Points on a hilly landscape, in no order, each with its height.
A climber steps from a point to whichever of its 2 nearest points has the largest rise for the distance, and stops where none of them is higher. Distance is the straight distance between rows; heights are no part of it.
J_429: [156 114 116 105 126  72 155 127  89 101 125 105 101 117 126 119 112 107
  72 100 101 109 113 157 101 149 107 107 135 139 127 118 114 100 158 141
  42 116 156  93 166 127  82 144 176 155 131 151 139 185 195 120  94]  h=329
J_931: [140 115 152 167 141 107  83 125 125 164  67 119 160 139 105 146 159 124
 118 142 188 128 157 176 131 140 176 146 123 132 118 155 115 145 140 142
 131 106 132 155 108 147 153 142 135 124 132 137 109 141 106 109 146]  h=465
J_593: [126 115 108  99 106 110 154  79 164 116 143 158  83 130 155 153 106  99
 117  74 126 147 112 142 109 115 114 142  85 174  89 124 141 106  97 119
 122 123 144  95 167 150 109  85 124 118 116  33 142 138 103 134 128]  h=328
J_398: [137 121  75  85 113  84 136 152 106  89 118 117 151 128 122 101  86 122
 107 108 147 110 121 124  96 119  66 133 136 153 133 101  57 155 184 129
  58 141 129 112 161 148 108 104 145 118 104 165 155 174 168 175 107]  h=286
J_465: [141 134  94 139  61 107 121  64 143 113 115 158 146 109 108 142  92  83
 121 131 139  75 141 162 153 154  68 158  90 146  76 115 149  81 125 170
 163 167 123 146 123 112 159 160 107 101  85 111 114 163 109 114 146]  h=263
J_871: [121 171 155 164 209 138  70 121  84 154 107 175 160 165 148 122 162 136
 149 129 145 168 123 159 101 155 154 139  96 112 125 137  67 163  97  73
 116  94 103 139 120 152 149 138 119 104 174 128 119  71 124 127 142]  h=94
J_570: [147 180 150  80 163 131 147 148 145 169 112 158 154 151  65 136 167 139
 159  92 121  99 194 101 115  84 150 134 137 124 175 126 133 109 125 165
 170 100 173 124  98 164 106 121 144 103 148 178 136  96 124 165 136]  h=279
J_853: [117 128 120 145 110 135  55 172 153 115  72 115 171 109 122 147 150 164
 107 183 157 131 125 106 112 153 113 152 135 106 111 172 110 160 147 141
 124 157  99 167  97 179 122 129 114 137 139 179  93 163 137 122 144]  h=418
J_594: [115 113 150 154 122  95  98 168 124 158  90 156 105 123 119 142 135 145
 107 103 171 113 153 172 103 125 156 117 155 174 136 196 167 141 132 134
 118 130 135 152 147 135 149 140 135 180 133 136  98 153 145  71 131]  h=516
J_215: [101 194  74  80  71 130  70  58 150  68  81 178 115  47 152 137 120 139
  38 153 122  65 174 152  73 153  56 144 133 129 120 145  64 127 126 147
  76 149 130 135 120 178 114 132 189 128 157 121 158 187 113 133 105]  h=423
J_696: [139 124  98  91 152 143 153 161 184 126 116  88 151  79 110 111 151 121
 145 144 105 127 123  86 131 135 108 152 146 128 133 125 131  91 155 118
  91 168 127 119 128 108  88 100 114 121 132 173 141 104 149 169 139]  h=281
J_654: [ 81 169 124 126 174 172 141  99 138 165 149 150 145 119 154 164 156 113
 128 181 110 122 151 126 107 164 150 148 131  98 119 123  82 121 111  65
 130 124  77  87  98 127 131 130  93  95 126 124 169  69  84 141 146]  h=140
J_382: [134 100 149  98 158 147 152 154 144 108  77 139 138 155 120 135 119 158
 162 101 123 133  87 158 121 114 162  77 129 147  73 141 211 104  90 124
 191 169 172 121 120  75 160 102  72 142 131  92  97 127 145  89 143]  h=257
J_163: [177  78 156 218 114 151 130 184 109 140 135 129 146  92 117 112  90  93
 165 120 164  90 112  98 125 127 147 104 119 148 112 110 113  57 131 145
 132 123 119 148 110  85 152 105  96 150 104 208 104 109 135 134 127]  h=466
J_868: [159 111  89 109  78 132 165  81 194 100 128 147 108 120 110 146 112  90
 141 128 147 117 118 115 156 118  81 149  46 146  49 101 133  93 140 145
 163 125 129 118 156 147 141 116  97 103  89  78 127 154  92 157 137]  h=292
J_456: [147 106 104 166  69 144 143 162 107 130 208 111 140 105 141 113 108 106
 153 143 139 140 140  96 125 132 139 109 119 143 132  89  93 104 121  97
 143 131 100  97 145 102 128 114  75 108 100 176 135 105 127 118 124]  h=478
J_183: [155 104 150 127 100  99 206 156 115 126 142 121 112 143  89 134 142 136
 193  90 131 110 117  95 148  97 144  90 160 124 180 133 182 125  93 107
 185 107 158 145 116  92 111 105 120  72 130 167 145  67 135 140 110]  h=85
J_564: [142 134 154 154 211 120  88 170  54 174 104 156 136 166 150  93 117 111
 145 106 166  78 138 143 154  93 170 151 152 157 139 116 109 155 144 100
 130  90 123 149 107 103 143 172 152 162 113 139 111  93 174 155 101]  h=366
J_730: [105 104 133 167  99 146 121 107 110 112 182 145 116 163 148 139 120 115
 101 110 157 165 116 136 136 125 114  91  99 116 135 158 126 148 131 118
 146 119 126 137 124 143 159 118  95 108  77  86 131 118 118 100 145]  h=477
J_254: [113 117 144 125 163  93  96  70 176 157  69 145 163 120 106 130 173  85
 128 159 176  99 149 237 141 154 131 166 115 131 114 158 125 139 114 152
  92 128 181 155 120 117 155 138 176 168 112  91 128 124  82  89 159]  h=420
J_270: [167 106 120 152  39 136 174  87 165 124 122 110 115  88 110 138 116  83
 102 122 117  95 170 154 146 115 148 107 146 164 141  88 126 117 161 153
 166  73 178 131 126 116 122 120  89  80  98 187 124 141  90 160 136]  h=135
J_691: [137 159 111  69 157 127 189 137 137  81 156 144 129 113 143 174 169 170
 137 167 110 153 107  79 105 125 155 120 150  95 139 128  82 173 139  76
 129 123 123 118 122 139 114  79 136  82 165  95 163 109 137 139 127]  h=194
J_768: [123 105 109 137  77  99 140 124  78  92 105 100 137 116 105 105  70  77
 130 110 140  98 138 163 152 134  96 159 111 137 112 101 143  89 118 193
 109 124 112 142 137 104 157 142 117 142  94 150 111 202 154 107 164]  h=234
J_895: [129 133  85 106 135  75 126 152 158 112  80 117 166 175  74 108 113 121
  86 156 168  95 169 135 124 108  77 100 124 132 162 157  48 155 189 147
  98 163 143 118 116 142 123 135 145 121  96 157 153 171 150 160 136]  h=253
J_219: [ 94 117 151 135 115 116 105 120 134 129 100  83  94 129 157 158 103 137
  84 158  73 144  83 196  86 200  97 139 149 114 113 156 163  98  68 139
  82 151 143 104 158 169  59 152 168 189 133  91 112 210 111  74 113]  h=100
J_379: [153  89 146 179 107 138 133 146  97 164 146  92 143 119  79  96 131 121
 183 119 145 148 121  77 173 111 162 102 121 107 192 117 145 108 129 119
 153  82 149 120 128  74 132 129 129  87 133 209 125  61 101 183  92]  h=106
J_679: [117 124 119 109 119 138 104 120 145 138 125 134 127 179 114 168 152 141
 125 131 146 194 137 104 138 142 185 116  57 132 131 176 122 186 135 129
 180 119  92  76 136 191 190 118 115 102 157  88 108 130  80 121 106]  h=245
J_535: [109 161 143  68 162 123 118 121 137 141 137 140 155 122 103 149 179 137
 118 145 132 127 176 111 107 118 184 136 160 106 174 167 123 140 114 141
 111  96 133 140 100 175 107  97 141 176 142 141 163 127  92 131 128]  h=322
J_74: [120  90 166 124 158 117 137  93 182 105 131 122 141  94 139 132 161 119
 138 112 117 180  78 191 127 153 144 102 142 128 120 157 164 139 108  98
  88 163 189 136 136 122 132  94 121 128 140 103 105  89 116  72 151]  h=340
J_375: [118  37 159 150  94 129 122 116 132 120 145 109  99 107 163 142  87 155
 120 111  88 149  45 128 108  94 136 110 159 173  84 138 200 109 117 127
 100 145 108 167 166 107 167 164 138 195 138  98 103 144 129  53 145]  h=158
J_302: [ 78 154 125 102 120 158 112 112 166  98 129 142  83 124 102 125 111 138
  90 137 117 108 136 192 130 134 121 133 151 120 136 174 157 189 127 141
 145 164 140 137 101  95 169 108 153 130 135  85 119 194 157  60 151]  h=361
J_686: [146 108 121 179  57 114 157 112  95 115 118 104 126 164 122 148  64  78
 175 174 126 120 122 130 173 135 120 125  95 159 123  89  98 141 134 144
 214 115 122 150 126  94 162 134 112  76  89 129  98 161  97 158 134]  h=172
J_443: [174 112  84 184  44 138  95 103  90 141 130 145 131 114 125 152 105  91
 121 167 135 148 150 132 139 156 108 125  68 135 121  77  78 160 180 142
 183 115 100  82 141 111 135 176 101  70 104 150 126 162  86 150  96]  h=145
J_121: [ 76 151 104 145 102 107  60 107 108 110 135 127 123 149 159 119 119 134
  66 165 108 120 147 117 140 157  54 112  99 107 132 138 140 115 121 129
 116 189 101 175 113 155 119 136 128 151 106 100 133 180 153 102 133]  h=527
J_234: [ 95 186 180 130 188 121 153 113  77  97 129 153 116 174 174 141 129 125
 154 104  92 147 110 171  93 130 154 157 130 129 134 139  92 191 114  67
 119  90 114 139  91 154 131  94 144  90 162 105 130 113 143 143 142]  h=68
J_869: [155 113 143 113 140  78 146  99  95 143 146 173 116 145 182 132 124 102
 150  86 101 139  84 104 121 143 153 110 130 182 100  97 117 121 114  70
 125  96 130 125 159 130  96  96 127 135 120 100 141  86 136 136 104]  h=377
J_104: [121 132 119 155 122 137  59 103 108 160 108 112 175 151 110 131 135  91
 103 167 138 149 151 143 157 153  98 163  59  87 133  99  76 178 171 154
 121 108 105  82 114 129 130 185 128  66 119 150 112 134  92 151 103]  h=123
J_549: [136 142 111 110 143  69 149 134 153 129  73 137 113 182 114 137 121 142
 105 138 108 131 134 170 115 109  81 100 115 162 160 138 104 120 138 136
 123 148 196 155 117 138  73 111 167 140 111 113 140 179 156 155 130]  h=259
J_495: [134 180  97 122 133  87 160 112 137 129  82  94 163 145 100 129 134 144
 151 150  99 178 146 134 151 132 114 118 131 140 188 126 117 141 149  99
 141 159 158 152 133 137 107 110 147  83 121 151 156 171 106 181 155]  h=296
J_526: [ 85 142 117  81 131 117 150 143  92 114 131 136 122 159 138 158 124 125
 164 165 129 165 134  85 117  76 157 169 106 121 115 136 117 117  99 141
 141 111  73 143 158 164 174 119 140 164 125  65 150 163 106 140 151]  h=232
J_380: [201  75 123 145 154 125 175 162 132 138 106 148 142 125 106 112  85 106
 196 133 147 120  71  97 162 104 126 120  93 185  97  79  84 125 157 112
 158 117 142 155 147  95 114 130 128 117  96 134 100  94 134 205 112]  h=113
J_30: [117 215 110  88 196 141 118 150  85 132 118 140 163 174 143 105 157 144
 131 158  87 127 122  72 128 121 125 119 163 112 159 113 113 153 174  70
 101 118 151 127 103  97 130 114 159  85 195 129 175  81 194 161 111]  h=475
J_280: [176 122 100 189  78 143 114 203  73 107 151 104 155  88 155 159 122 129
 165 150 108 215 110  53 115 165 139 133 101 127 107  96 132 155 141 129
 148 142  98 112 163 178 104 139 116 122 150 158 105 150 103 139 140]  h=344
J_854: [151 116 129 130  97 152 112 155 142 134 134 112 149 103  97 155 143 158
 129 139 166 178 142  92 134 133 177  85 107 108 116 156 159 134 150 139
 193 139 107 115 147 127 206 117 102 103 148 137 122 143 107  72 145]  h=217
J_320: [185 121 142 197 116 110 110 230  39 119 175 147 146 119 147 133 104 123
 171 101 152 166  96  67  79 144 130 142 117 149 130  90 103 168 132 120
 114 122 147 163 165 195 108 145 139 141 130 178 100 114 127 126 142]  h=302
J_967: [100 117 175 163 171 160  77  97 115 175 153 161 135 127 168 120 157 143
 132  91 122 130 119 132 125 178 170 105 116 124 110 125 124 143 111  65
 127  99  85 113 102 131 133 143  84  91 120 157 130  58 102 138 140]  h=116
J_424: [177 105 129  89  96 103 180 185  91 122 127 145 120 151  98 124 112  98
 156  95 138  81 132  82 134  50 149 134 156 137 153  96 147 122 133 160
 164  70 147 137 146 116 137 143 142 104 147 163 115  99 174 131  99]  h=62
J_51: [142  53 121 150 106  89 125 100 152 110 131  71 158 100 108 111 152  96
  88 139 130  93 129 190 125 166 119 110 147 127  82 126 114  75 126 170
  69 143 154 101  98 127 109 159  93 184  97 188 125 189 116  50 133]  h=528
J_367: [ 74 160 124 182 100  96  98 113  61 105 152 103 108 119 190 126  75 104
 130 156  86 133 118 112 144 162  67 176 138 139 135 126 141 161 106 105
 111 173  72 209 141 154 108 146 190 135 114  73 118 154 123 121 145]  h=602
J_872: [107 171 114  64 131  94  96  89 148 104  96 138 146 108 140 142 156 124
  68 167 149  86 162 134  77 146 146 140 137 131 133 155  67 153 157 126
  59 105 129 134  98 162 119 128 169 151 139 145 174 188 125 136 104]  h=371
J_777: [106 116 111 157 117 146 122 140 119 123 191 109  99  97 148 116 176 204
 135 130  68 163 118 102 121  90 113  98 183 112 158 145 210  60 106 119
 127 173 143 175 128 105 109 130 135 180 134 119 140 109 129 104 123]  h=215
J_477: [135 144 166 130 172 126 135 143 141 180  87 170  94 148 129 119 121 134
 144 103 139  75 135 150 125 101 134 130 138 180 134 126 151 100 127 109
 152 102 123 140 115  85 101 147 127 127 117 132 125  83 158 151 113]  h=324
J_699: [139 110 133  69 117 106 171 187  85  56 131 131 138 144  70 124 111 137
 109  91 138 109 107 112 119  42 112 125 137  83 130 116 123 165 140 178
 129  74 167 140 123 146 129 135 133 111 134 148 118 158 186 108 151]  h=38
J_388: [ 56 168 189 163 142 103 149 105  82 134 126  81 119 204 155 106 122  92
 149 116 108 165 115 159 142 132 139 140 162 115 161 151 107 188 127  92
 151 121 119 137  81 161 128  82 106  98 108 111 108 140 137 150 135]  h=43
J_514: [136 124 160 152 160 130 131 153  51 162 131  70 156 131 101 116 172 147
 185 126 148 160 135 117 141 118 177 146 131  90 184 128 116 180 150 108
 128  67 135 103 112  98 129 159 141 106 128 207 121 120  97 178  93]  h=129
J_560: [128 111  89 123 129 147 101 127 143 112 171 174  94  74 146 108 141 179
  99 109 121 119  93 105 106 129  82 121 125 146 100 118 121 109 127 104
  98 150  74 155 150 121 130 146 129 147 131 128 111 138 167 117 136]  h=216
J_87: [133 150 100 113 140 136 173  76 192 139 146 145 107 138  98 100 185 136
  91 101 174  88 145 122 175 158 125  59  84 128 115 137 126 134 172 115
 138 130 131 100  97  93 167 128 113  89  86 119 151 134 138 131 137]  h=365
J_677: [116 130 146 131 128 130 155  95 166 173 120 156  39 136 127 135 100 111
 109 124 105 105 148 195 133 110 112 132 154 149 163 130 177  84 121 142
 137 125 160 125 134  73  94 142 133 159  96  91 152 118 135 130 114]  h=284
J_25: [168  94 132 131  85 163 151 171 148 117 138 102 151  96 126 142 129 157
 175 105 134 159 103  64 124 156 168  83  97 144  93 107 200  94 107 127
 181 160 129 106 159 106 175  96  74  74 150 156  97  94 116 127 134]  h=198
J_40: [ 90 154 126 106 139 152 131  75 142 133 164 162  63 100 143 131 147 161
 103 129 101 154 141 164 125 116  97 110 168 107 178 151 167  92  78 117
 112 158 144 145 147 103 104 111 159 181 131  68 157  98 116 114 103]  h=251
J_222: [135 124 143 108 194 120 186 117 124 103 111 137 148 170 125 127 148  89
 127 128 154  91 148 160 152 126 173  96  74 128  93 129  95 131 138 127
 136 111 138 109  65 127 165 118 102 117  96 119 131 152 147 139 146]  h=326
J_261: [120 185 161 195 143  87 107 143  85 151 104 162  85 136 153 134 105 121
 108 133 131 130 157 177 111 124 145 133 150 176 163 160 125 160 148  99
  80 115 134 175 145 146 137 155 185 159 187 120 113 152 165  85 145]  h=591
J_422: [ 83  58 174 133 176  93  97 141 131 142  72 127 105 205 179 117 139 163
 125 111 172 122 103 157 113 105 143 155 134 140  96 158 132 162  63 134
 116  93 101 150 138 171 110 137 139 187 140  61  86 112  97 129 144]  h=105
J_79: [103 140 131 131 108 162 128  95 133 104 175  98 146  92 128 153 155 102
 129 147 138 167 172 113 177 149 144 149  77  68 162 167 152 132 103 160
 137 165  60 133 132 182 171 115 143 127 115  80 137 118  64 137 126]  h=307
J_903: [157 154 137 111 201 101 162 151  87 132 124 143 202 202 100 142 120 140
 172 119 135  80 154 124  99  73  98 139 128  94 177  96  78 142 177 138
  97  82 181 135 113 126 115 152 171 109 117 164 182  96 162 216  99]  h=203
J_177: [188 157 122 105 190 127 142 170  92 151 100 166 196 141  85 137 132 137
 193 124 131  70 119  91  96 110 124 135 109 130 102  68  84 108 148  94
 148  96 146 103 132 113  95 168 138  75 139 188 146  57 145 201  95]  h=167
J_810: [112 154  89 115  81 170 108 139 188 162 149 184  73 124 123 130 115 200
  85  99 150 121 171  93 103  97  99 130 160 121 132 159 152 119  98 167
 168 157 110 132 174 155 142 135 120 153 150  67 128 104 126  94 150]  h=63
J_641: [136 138 116 119 117 180  82 123 190 166 120 149 139 106  96 140 118  92
 108 139 131 151 167 127 130 129 116 189 102 115 139 136 108 133 147 157
 151 117 105  83 141 147 109 136 103  84 147 149 112  79  80 147 118]  h=101
J_620: [153 111 119 135 106 110  97 139 109 125 198 140 120 101 175 118 108  76
 111  82 120 152  97  85 120 172 167 100 122 187  95  96  91 170 156  68
 123 118  88  93 163 143 120 115 130  97 123 134 127  89 140 103 113]  h=424
J_741: [114 186 108 126 147 128 178  71 118 160 121 119 160 166  91 114 179 131
 122 152 134 150 148 133 176 151 133  73 108 108 203 135 115 143 147 112
 146 145 124 121  94 108 169 131 134  85  83 133 167 144  99 162 156]  h=330
J_959: [ 98 217  69 124  75 155  80 104 151 127 135 150 103  79 161 103 131 159
  34 158 126  97 188 124 111 147  62 120 134 117 158 135 111 125 131 141
 121 183  87 141 140 150 129 123 136 112 142  91 152 153 148 122 122]  h=474
J_336: [118 181 107  63 132 156 157 154 134 120 152 124  95 121 147 122 128 175
 114 110 108 104 141  82 120 126 147 152 146 105  97  98 137 122 105 158
 145 125  98 107 132 133 150 129 102 114 190  76 127 132 203 110 169]  h=381
J_948: [ 82 182 119 150 125  81  85 126  78 114  94 131 105 127 169 120  85  87
 111 194 102 125 136 142 111 139 100 191 161 153 137 135 127 135 134 119
  50 162 108 178 144 121 118 135 205 174 165  95 138 175 168 104 132]  h=700
J_345: [148 122 119 103 153  92 131 112  94 137 117 135 137 136 141 164 137 134
 178 127 150 152 120 129 114 117 158 198 119 160 123 117  89 164 111 120
 144  64  86 127 166 155 118 137 151 131 122 126 132 169  94 186  97]  h=193
J_260: [153 107 104 181  81 173  70 212 131 101 149 107 174  86 128 142 144 148
 112 145 151 193 117  87 109 147 112 119 120 110 106 129 120 116 158 147
 139 167  87 103 118 173 113 132  90 111 136 220  95 136 125  98 144]  h=380
J_700: [189 130 124 114 191  98 146 192  92 157 128 149 164 128 101 102 100  73
 223 126 124 102  98  59 126 128 134 142 120 175 151  74  78 147 154  94
 130 124 151 120 168 104 102 135 175 115 131 141 140  45 132 197  60]  h=139
J_569: [ 98  91 144 197 100 145  81 135  72 142 171  88 155 162 136 118 123 113
 163 141 156 199 112 132 133 155 127 121  97  94 139 129 106 122 111 105
 148 143 107 103 129 134 138 116  60 107  78 153 118  98  98 127 111]  h=535
J_914: [131 207  93 115 154 166 147 145 138 156 158 122 114 112 158 167 141 151
 132 182 101 136 159  67  95 147 149 158 143 109 139  98  53 180 163  65
 140 141  97  70 135 111 106 118 152  54 174 117 190  81 130 168 117]  h=166
J_493: [136 101 114 129  87 164 141  85 197 106 168 107 103  87 104 162  96  86
  97 169  97  61 153 202 131 153  75 101 164  89  88 150 153  79 125 177
 151 174 173  79 102 102 114 149 120 170  89 108 128 168 103  49 120]  h=545
J_935: [149  76 150 137 117 191 156 106 229 101 174 132  62 116 111 152  93 162
 120 113 112 100 104 167 105 111 106  63 152  91  60 147 178  77 128 159
 162 147 191  95 123  80 119 159  99 186  98  96 115 135 112  83  96]  h=490
J_37: [ 56 146 142  92 120 119 103  95 114  96 132  94 146 166 137 145 128  92
 123 182 132 156 128 112 163 115 130 190 133  62 143 151 119 162  99 147
 106 127  79 159 105 177 138 119 155 149 123  78 129 151  84 122 146]  h=272
J_20: [ 90 103 155 122 133  84  85  91 169 121  83 120 120 154 156 119 148 157
 103 112 149 187  85 181 111 116 137 153 161 132 110 161 112 192  85 111
  84  88 154 166 161 167 110 109 149 173 187  77 112 127  65 103 153]  h=132
J_119: [116 139 138  91 153 105 213 154 112  91 138 121 117 135 136 132 162 157
 179 136  97 153  80 110 133 124 166  84 158 116 107 137 147 131 106  84
 155 159 122 116 113 100 164  85  97 131 130  79 128 109 162 108 148]  h=226
J_589: [158 104 127 108 158 126 113 153 134 117 139 138 140 103 129 100 145 145
 124  97 101 119  75  88 120 120 110 132 121 130 106 106 158  76 130 133
  59 143 141 155 140 137  94 143 139 152 167 156 100  90 193 126 126]  h=249
J_263: [ 71 151 101 127 143 138  90  95 110 121 164 177  84 142 175 117 129 172
  95 127 114 147 117 126 118 121 112 122 137 140 140 153 118 132  81  75
  96 127  61 162 151 101 148 125 146 168 140  82 165 116 149 108 115]  h=218
J_444: [154  73 132 112 122 110 166 181 144 110 122 122  77 144 137 142  85 100
 100 116  93 106  78 131  96 130 104 100 127 167  77 126 130  89 147 132
 121 108 154  81 133 129  81 144 114 173 120 108  92 168 174 102 117]  h=383
J_698: [148  79 151 193 148 139 125 171 132 141 103 108 144 138 102  97 100 120
 123 128 148 119 119 107 149 112  96  86 117 109 102 122 164   6 122 185
  96 163 164 134  93 105 105 122  89 195 125 174 118 113 155 111 133]  h=523
J_859: [110 209  92  66 168 158 144 133 130 137 164 109 126 114 133  85 179 183
 123 142 117 109 151  72 151 124 156 139 174  88 160 115 146 123 128 123
 112 135 128 116 104  83 154 117 142 120 181 111 166  98 172 129 134]  h=425
J_297: [124 127 148 142 110 149 152  79 108 147 158 114 139 124 124 132 166 102
 135 145 143 197 125 117 172 158 178 118  59  80 197 160 139 185 141 137
 142 116 103  72 127 136 173 120 119  90 126 114 125 102  78 132  81]  h=276
J_73: [115 104 120 130 128 110  68 135 147 154  78 114 119 132 149 136 119 143
 115 125 156 157 104 134 110 141 114 211 115 146 136 133  84 185  96 121
 108 102 100 155 165 185 103 122 178 119 161 128 100 138  88 169 124]  h=162
J_833: [157 123 104 124  36 190 166 124 185 124 129 112 127  65 102 115  94 140
 105  90 116 106 159 117 152 106 115 139 164 134 131  94 166  87 120 193
 193 137 166 130 149 116 122 101  85 103 126 154 119 131  96 146 147]  h=156
J_256: [160 134 128 111 170 109 159 152 108 131 108 130 179 129  72 136 135 144
 178 126 152  94 185 132 107  97 112 134 140  96 149 122  87  89 129 171
  94 105 153 138 120 131  99 140 119 154  99 202 172 128 118 187 130]  h=240
J_664: [110 181 100  81 131 141 144  84 129 116 138  82 142  81 156 110 153 124
 109 150  69 158 151 117 176 134 150 137 153 107 148 111 166 117 141 121
 107 155 104 149 117 111 149  99 147 135 151  89 158 147 141 125 139]  h=384
J_598: [ 79 137 187 136 183 102 136 124  78 125  99 117  86 191 169 114 132 141
 172 125  94  96 109 181 138 149 131 118 114 120 133 126 163 157  98 131
 150 138 109 145  66 137 118 122 135 156  95 107 112 182 175 155 142]  h=19
J_764: [148  48 180 165 149  87 136 140 123 163  74  55 160 156 130  96 147 106
 109 161 149  95 133 171 139 152 148  99 152 110  93 104 129  74 130 181
  91 121 183 113  85 118 105 146 105 175 122 163 106 139 128  91 150]  h=593
J_113: [122 155 134 120 159 147 125 111  67 176 120 108 106 130 140 149 147 143
 178 127  99 164 150 103 119 131 179 190 109 120 181 122 122 207 141 104
 149  65  93  70 124 132  99 156 149  98 168 158 129 128  88 193  60]  h=157
J_276: [114 224 122  93 121 139 127 129 147 118 130 155 104 152 127 130 126 180
  99 114 118 152 164 144 113 121 142 143 124 148 135 124 137 168 115 117
 164 136 137 136 144 141 164 105 138  90 185  99 117 175 169  91 162]  h=339
J_630: [105  70 159 130 147 105 115  97 182 134  85 104 157 142 135 129 139  93
 149 139 143 115  88 242 133 158 128 134 138 131  69 151 159 108  90 131
 105 155 192 103 127 104 119 123  87 165 100  80 103 118  93  69 132]  h=378
J_146: [134  77 115 117 113 109 148  82 185 128 148 109 129  93  79 102 130 121
 107 111 126  97 159 176 139 147  97  64 125 115 125 132 151  62 105 145
 113 167 157 102 127 104  96 129  99 189  71 148 154 159  89  95 132]  h=492
J_785: [119 117 177 151 110 187 131  99 152 144 168 156 110 150 149 108 112 124
 120  94 141 140 124 104 164 116 154  77 124 114 136 140 190 109 136 124
 161 124 142 133 118  93 187 118  83 100 122 122 131  65 136 112 104]  h=431
J_575: [138 122 116 126 110 127 162 102 146 124 112 118 116  80 139 154 118 100
  96 131 118  93 128 144 125 114 134 163 184 160 131 101  77 174 192 113
 126  87 132 126 100 107 109 153 147  76 104 166 146 142 138 168 128]  h=109
J_133: [149  59 165 130 129 142 140 123 220 102 142 148  38 122 121 136  85 154
 122  66 135  88  85 135  98 117  84 102 125 147  54 153 192  93 131 119
 129 112 130  94 152 124  88 165 111 183 102 103  97 128 153 112  91]  h=440
J_174: [153 130 104 120  60 185 141 170 150 129 179  66 118  76 122  98 135 163
 144  99 122 126 142  38 159 114 157 129 142 104 133  85 182  85 105 174
 179 129 121 104 166 114 142  93  88  93 160 140 116  83 128 143 139]  h=178
J_156: [110 152  88 136 124 176 156  87  99 109 198 107 114  96 199 128 146 127
 117 154 104 158 145  72 175 143 137 148 119  82 126 120 126 114 116 111
 133 141  40 132 136 143 179 123 135 128 130  56 146  95  93 153 126]  h=341
J_103: [155 118 127 183  95 107 159 161  49 104 119  85 155 134 114 110  53  79
 170 147 124 100 153 101 165 132 135 136 126 138 129  83  89 147 155 167
 162 137 105 154 116 128 150 134 127 123  96 183 131 194 143 154 150]  h=200
J_844: [138 112 107 108 146 144 132 137 164 111 110 114 177  71  83 107 163 162
 166 128 125 164  88 172 137 129 111 136 149 130 129 133 149 109 108 111
 118 181 152 149 144  74 120  98 118 122 140 170 126 133 121 105 157]  h=308
J_84: [152 111 126  75 180 113 194 155 143  84  98 155 154 166  62 108 121 129
 157 109 141 110 112 173 150  89 144  85  95 124 103 122 144  89  95 164
 154 134 191 105 109  96 122 103  94 153 123 101 123 130 143  99 163]  h=285
J_775: [ 99 194 135 102 198 138  86 145  98 177  98 141 133 177 145 105 125 122
 127 121 120  85 149  96 116 122 150 159 135 177 160 130  82 173 168  85
 112 106  86 105 111 122 132 144 188 107 127 143 154 108 157 188 105]  h=417
J_990: [111 119 132 111 115 197 128  80 203 132 163 146  98 120 111 116 145 126
  88  97 143  86 142 151 157 125 131 111 151 110 110 147 163 160 149 141
 172 124 142 114  68  78 175 124 109 109 115 109 141 125 132 103 140]  h=395
J_983: [127  63 174 133 104 144 117 152 126 114 160 122 125 100 132 150 130 170
 145  83 104 164  95 102 102  68 138 110 178 122 132 155 225  72  78 155
 114 128 148 152 151 144 114 124 125 200 143 134 110  90 109  71 136]  h=189
J_818: [115 130 140  98 161 114  43 147 134 155 105 134 141 128 122  70 169 153
  97 109 154 116  96 115 139 128 117 127 127 145 148 148 140 149 140 106
  61 119 133 160 133 108 116 135 179 146 164 160  96  93 190 136 105]  h=219
J_23: [137 140 117 133 113 179  96 167 168 135 141 194 125 125 108 133 107 140
 102 103 152 139 133 111 100  93  84 161 140 107 141 150 130 101 120 169
 124 140 143 133 144 171  89 124  97 129 147 148 112  83 110 110 140]  h=81
J_312: [126  68 153 183  92 113  89  81 132 138 121 105 114 123 180 144 101 116
 101 126 100 124 106 159 132 158 116 143 125 134  83 116 181  71  93 156
  82 139 133 166 146 159 113 170 122 189 128 104 106 154 111  65 131]  h=130

Call two points neighbours if one is among the 2 nearest of the other. Go from one point of each pair to the other, from neighbour to neighbour, staying as high as possible. Name the lowest point that can't be avoided.
J_764 and J_569: J_163
J_493 and J_859: J_276
J_493 and J_764: J_146

For each start below, name the point where the climber stops.
J_312: J_30
J_177: J_948
J_696: J_948
J_104: J_569
